Points on a hilly landscape, in no order, each with its height.
A climber steps from a point to the highest of its 6 nearest points, and stops where none of them is higher. Distance is the straight distance between rows; heights are no part of it.
j_129: [ 46  38 -36  -5  31  44  28 -48]  height 657
j_353: [-27   0  28 -39  10 -46 -42  11]  height 737
j_844: [ 13 -37  26  29 -40  -6  22  21]  height 529
j_675: [-25 -27  26  24 -34 -27 -32  22]  height 449
j_557: [-44  19 -26 -46  28  -2 -56 -20]  height 627
j_511: [-49 -15   7  31 -26 -16 -50   0]  height 382
j_103: [-53   9 -16 -29  16  -6 -61 -18]  height 594
j_222: [-29  41 -61 -31  60  24  -3 -17]  height 551
j_245: [-18 -18  31  -2 -22 -32 -38  26]  height 500
j_978: [ 36 -44  40 -12 -20  24  23  34]  height 32
j_413: [-30 -11  29  -4 -19 -32 -39  21]  height 522
j_577: [ 23 -36  20  19 -28  13  24  27]  height 295
j_401: [ 52  22 -29  12   8  53  44 -27]  height 718
j_64: [ 10 -34  49 -31  -8 -14   1  37]  height 437
j_558: [ 46  15 -31  10   6  36  59 -29]  height 650
j_800: [-23  -9  18  52 -39 -26 -12   6]  height 648
j_600: [-29  23 -62 -40  60  26  12 -29]  height 552
j_665: [-30 -10  13  62 -38 -25 -15  -7]  height 616
j_582: [-24  50 -65 -29  70  17   1 -13]  height 513
j_822: [ -1 -23  47 -30 -13 -22 -15  29]  height 525
j_455: [ 17 -20  10  44 -34   0  49   5]  height 734
j_75: [-42  21 -16 -39  20 -22 -58 -11]  height 687
j_367: [ 47 -14  -6  20 -14  45  49  12]  height 625
j_510: [-36 -12  14  62 -37 -24  -9   3]  height 647
j_403: [ 42 -31  20  16 -26  26  31  25]  height 257
j_432: [ 11 -41  53 -42   3 -14  -4  36]  height 536
j_232: [-38  37 -68 -35  61  20  -4 -23]  height 569
j_370: [ 41  24 -31  -5  12  38  57 -53]  height 564
j_650: [  7 -43  45 -18 -15 -15 -14  37]  height 793
j_483: [ 33 -38  20  23 -33  11  35  19]  height 401
j_168: [-32 -16  19 -14 -13 -33 -47  21]  height 612
j_501: [-21  53 -47 -36  64  -3 -28 -13]  height 626
j_986: [-58 -11 -14  -2  -1  -3 -76 -17]  height 284
j_819: [-29  42 -28 -37  56 -30 -36   3]  height 704
j_842: [ 59  54 -39  -7  27  46   9 -41]  height 681
j_708: [  1 -25  16  40 -41 -15  21  14]  height 755
j_58: [ 48 -29   8  10 -17  52  34  25]  height 452
j_864: [-50  17 -16 -31  18 -16 -65  -9]  height 643
j_745: [ -8   8  41 -47  38 -53 -19  24]  height 603
j_666: [ 60   5 -18  20  -1  63  38   9]  height 874
j_861: [ 10 -42  35  12 -25  -7  13  30]  height 326
j_703: [-40  13  10 -41  21 -40 -54  11]  height 741
j_244: [-15  20  14 -44  36 -49 -41  16]  height 819
j_341: [ 55  11 -22  18   7  53  44  -8]  height 796
j_979: [-45  31 -46 -41  50   4 -37 -20]  height 621
j_397: [ 42 -12  -9  32 -11  20  67 -13]  height 570
j_416: [  4   7   7  50 -30 -15  57 -14]  height 667
j_484: [-31  44 -51 -31  62  -1 -25 -14]  height 606
j_436: [-56  -3  -9  -6   2 -13 -67  -2]  height 438
j_590: [-13 -31  32  -6 -24 -27 -18  29]  height 410
j_955: [ 42  64 -35 -27  33  28 -19 -58]  height 596
j_61: [-41   0  15 -19   0 -30 -55   7]  height 622
j_122: [ 19 -34  15  28 -36   9  35  24]  height 499
j_98: [ 36   1  -6  26 -12  20  70 -28]  height 523
j_124: [  4 -10  17  42 -31  -9  49  -7]  height 712
j_378: [ 49  63 -34 -13  25  41   2 -51]  height 637
j_741: [ -2 -37  33  -7 -27 -19 -17  29]  height 458
j_278: [ 34  13 -17  18 -12  14  72 -41]  height 416
j_588: [-43  13 -50 -38  33  15 -49 -24]  height 568
j_887: [-54  -7  -2  29 -16 -16 -52  -3]  height 258
j_598: [  3 -20  51 -40  15 -36 -16  33]  height 839
j_737: [  9 -26  24  42 -37  -9  30   8]  height 792
j_457: [ 59  42 -32   7  21  56  28 -31]  height 739
j_824: [ 47  -8  -4  27 -14  35  52   7]  height 617
j_77: [-11 -11  33 -33  20 -49 -31  25]  height 680
j_571: [ 24 -22  20  39 -36   6  44   7]  height 719
j_876: [-25  38   1 -41  41 -46 -46  11]  height 751
j_194: [ 47 -30  11  11  -8  46  37  25]  height 412
j_290: [-13 -27  36 -22  -6 -34 -30  27]  height 530
j_301: [-22 -11  18  60 -43 -25   8   5]  height 699
j_217: [-22  29 -69 -26  63  39  30 -21]  height 535
j_742: [ 52  -4  -7  26 -10  29  58   0]  height 635
j_409: [ 27 -43  33  -1 -23  21  15  38]  height 92
j_729: [-35  39 -25 -45  51 -15 -52  -7]  height 672
j_5: [-14 -14  17  48 -44 -18  28   0]  height 727
j_294: [-44  -6   9  -8 -13 -21 -62   0]  height 501
j_261: [  3 -38  34  19 -34 -22  -4  21]  height 817
j_56: [ 60  33 -31  14  21  59  33  -5]  height 780
j_418: [ 45  44 -35 -23  28  42  18 -56]  height 632
j_841: [ 16   1  -3  27 -26  -9  73 -35]  height 532
j_738: [-32   3  18  62 -42 -24  13  -7]  height 679
j_682: [ 34   3  -9  21 -12  13  74 -25]  height 503
j_832: [-31   9  20 -40  12 -43 -46  19]  height 746
j_504: [-35 -16  18  30 -36 -27 -42   6]  height 515

Where does a climber stop that starts at each point below?
j_129: j_666
j_978: j_666
j_682: j_666
j_217: j_244
j_557: j_244
j_245: j_244
j_413: j_244
j_370: j_666
j_577: j_737

Call two points neighbours if one is among the 6 nearest of the other. Go from one point of each pair to the other, from neighbour to neighbour, staying as high as possible. Name the lowest point that can't be avoided.
j_598, j_650: j_432
j_261, j_666: j_841
j_244, j_598: j_77
j_737, j_261: j_708
